Points on a hilly landscape, in no order, each with its height.
From any point a ball rolls to the lowest of the 5 points nearest to it. It stops when none of these is lower. Distance is the straight distance between rows; heights are no part of it.
lud: [  6  13  -5  -3  -1  -8  -9  -2  -6 -15  -5   9  -2   5   2   7]  height 362
mavaz: [ 15 -15  16   1  18   9  11 -32  27  14 -14 -33 -20  24   1  17]  height 56
sus: [-25   5  -2  17 -21   9 -23  32 -14 -31  -2  25 -15 -34 -42   8]  height 340
vuzu: [-20  14  -9  10 -12  -8 -13  15 -22 -18   3  18   6 -25 -24  10]  height 162
dis: [ 10 -22  13  -2  -5  22   1  17   9 -18 -22  13  -7 -12  -4  36]  height 195
sebiz: [ 12  -6   8  -1  -1   0  -6  -6  19 -10 -14  -7 -15  15   5  18]  height 420
Muta: [ 14 -27  23   9  17  19  13   4  26  -7 -21  12 -25  -9  12  46]  height 626
malas: [  8  10   0  -4  16  -4   2  -4  -3  15  10  -8   7  13  24 -25]  height 421
tuviv: [-11 -10   0   1 -18  17  -7  22  -6 -28 -12  16  -7 -21 -31  25]  height 106
bosi: [  3  -1  -9 -10  -3  -5  -1   3 -14  13  16  -6  17   7  22 -35]  height 268
vip: [ -9  -5  -3   1 -19  10  -9  17  -8 -28 -10  15  -2 -18 -32  22]  height 92
zugu: [ 14  -5  -5  -8   1  -5  -1  -1   0  23  22 -16  20  16  18 -46]  height 361
vor: [-31   9 -16   5 -30 -11 -14  29 -27   8  13  16  24 -31  -5 -17]  height 182
Lubiz: [-12  -5 -22 -11 -27 -13   0  10 -21  10  20   5  22  -7  10 -35]  height 91
let: [ 13 -16  17   2  12   8   9 -26  30   9 -14 -26 -22  20   3  18]  height 169
nit: [-21 -10   0   7 -21  24 -13  32 -10 -29 -14  19 -16 -32 -39  22]  height 280
gade: [  2  -6 -16 -13 -20 -11  -3   3 -15  13  23  -5  20   8  12 -46]  height 180
gokod: [-24  16  -7  18 -15  -8 -20  24 -26 -17   4  21   4 -32 -26   5]  height 220
nulof: [-24  14  -5  21 -15  -4 -23  27 -25 -23   5  22   0 -34 -32   5]  height 120
toz: [ -9   5  -8   5 -14   1 -12  12 -13 -27  -5  16   0 -15 -27  17]  height 66
tol: [-25  14 -12  12 -16  -9 -13  22 -28  -4   7  16  15 -30 -13  -1]  height 252
pato: [ 13  11   5  -4  29   3  18 -40  24  26  -6 -26  -5  30  -2  -5]  height 228
mase: [-16  13 -12   7 -10 -11  -6  12 -27  -6   5  16  14 -21  -4   2]  height 181
zun: [ -3   5 -11  -5  -4  -8   0   4 -23   5  11   3  13  -2  22 -21]  height 190
nuval: [ 13 -23  19   0   1  15   4  10  19 -13 -19   4 -14  -3   7  34]  height 388
leze: [  9   9   3  -5  22  -2   6  -7   5  26  14 -17  11  16  21 -33]  height 532
Giroz: [ 14 -26  21   6  12  18  10  11  22  -8 -23  11 -19  -6  10  41]  height 580
doziz: [ 14   1   9  -4  22   4  12 -39  26  21 -12 -29 -12  30  -3   4]  height 173
pavub: [ 11 -14  16  -1   1   5  -1  -6  27  -6 -14 -11 -19  12   5  23]  height 457
gom: [ 12  15   7  -5  35   1  23 -33  19  30   5 -25   3  26   9 -16]  height 385
sadum: [ -6  14 -10   0  -4  -9  -8   3 -20 -13   3  12   7  -7  -2   6]  height 238
dav: [ 11 -27  24   4  12  10  11 -13  29   0 -14 -15 -23  10  10  27]  height 401
muma: [ 13   1   9  -1  11   1  -1 -21  25   7 -11 -19 -19  21   2   9]  height 271
boki: [ -2  14 -10  -1   0 -10  -4   2 -21  -7   1   9   7  -1  10  -2]  height 277
sofan: [ 14 -26  23  15  28  23  22 -16  34  -4 -23  12 -31  -8  13  48]  height 536
bivus: [ 10  15   5  -5  30   1  15 -31  20  25   0 -23  -6  26   5 -10]  height 279
bati: [ 11  -9  10  -3  -4   4  -6   1  17 -15 -14  -1 -11  11   2  21]  height 308
Sez: [-11  12 -13  -1  -7 -11  -4   7 -25  -3   5   9  13 -12   8  -4]  height 61
biba: [  5  10  -7  -4   8  -4  -1   2 -14   7   8   0   7   4  22 -19]  height 311
pav: [-20   3  -5  10 -18   6 -17  23 -12 -29  -4  19  -6 -26 -40  14]  height 161
fegen: [-15  10 -16  -3 -12 -10  -4   9 -26   2   9   9  17 -15  11 -10]  height 44
rubuv: [  3  -2  -2  -2 -13   4 -10   8  -2 -26 -12  13  -2  -5 -18  23]  height 99
Gufov: [  7  18   2  -2  25  -4   2 -18  13  15   1 -13  -9  20  13 -11]  height 386
lokig: [-11  -7 -22 -13 -34 -22  -4   8 -19  11  28   3  20   2  -1 -48]  height 96
fop: [ 5 15 -5 -3  6 -7 -5 -3 -7 -4 -1  4 -1  9 13 -2]  height 460
tapi: [ 11 -16  12  -5 -10  12  -4  11  12 -21 -18   7  -7  -1  -5  30]  height 31
bona: [-17  -2 -22 -10 -38 -27  -4  12 -19  10  30   7  22  -3  -6 -48]  height 130
ratof: [ 13   9   8  -3  30   0  18 -19  15  35  19 -27  18  22  17 -30]  height 661
kon: [-21   2 -17  -4 -25 -10  -1  15 -23   7  14   9  23 -17   7 -21]  height 117
bovuf: [ -2  -6 -23 -13 -31 -23  -2   5 -21  11  31  -1  20   8  -3 -52]  height 168
muga: [ 16 -32  27  13  29  21  26 -21  30   2 -16  -5 -29   2  12  40]  height 506
pobim: [  9  13   2  -2  11  -5  -4 -11  11   0  -6  -5 -12  18   9   1]  height 455
govo: [  9  13   9  -6  34   0  18 -24  16  30  10 -23   8  23  13 -22]  height 495
feset: [ 14  14  10  -8  39   1  31 -38  21  35  11 -27  16  29  10 -19]  height 494

Two balls start at each pair of points below. Name the first point that both come to, or write -.
Gufov and feset => doziz
fop and biba => fegen
Muta and muga => -

For each start below, name the point where the ball stops.
sofan => tapi
pobim => mavaz
zugu => Lubiz
govo => mavaz

Call two points neighbours if one is among the 5 nearest of the other. Go from one point of each pair to the other, from neighbour to neighbour, staying as low as possible. Name the highest point that can't be avoided.
nulof and tapi => pav
Lubiz and nulof => mase
fegen and Lubiz => kon
tapi and toz => rubuv
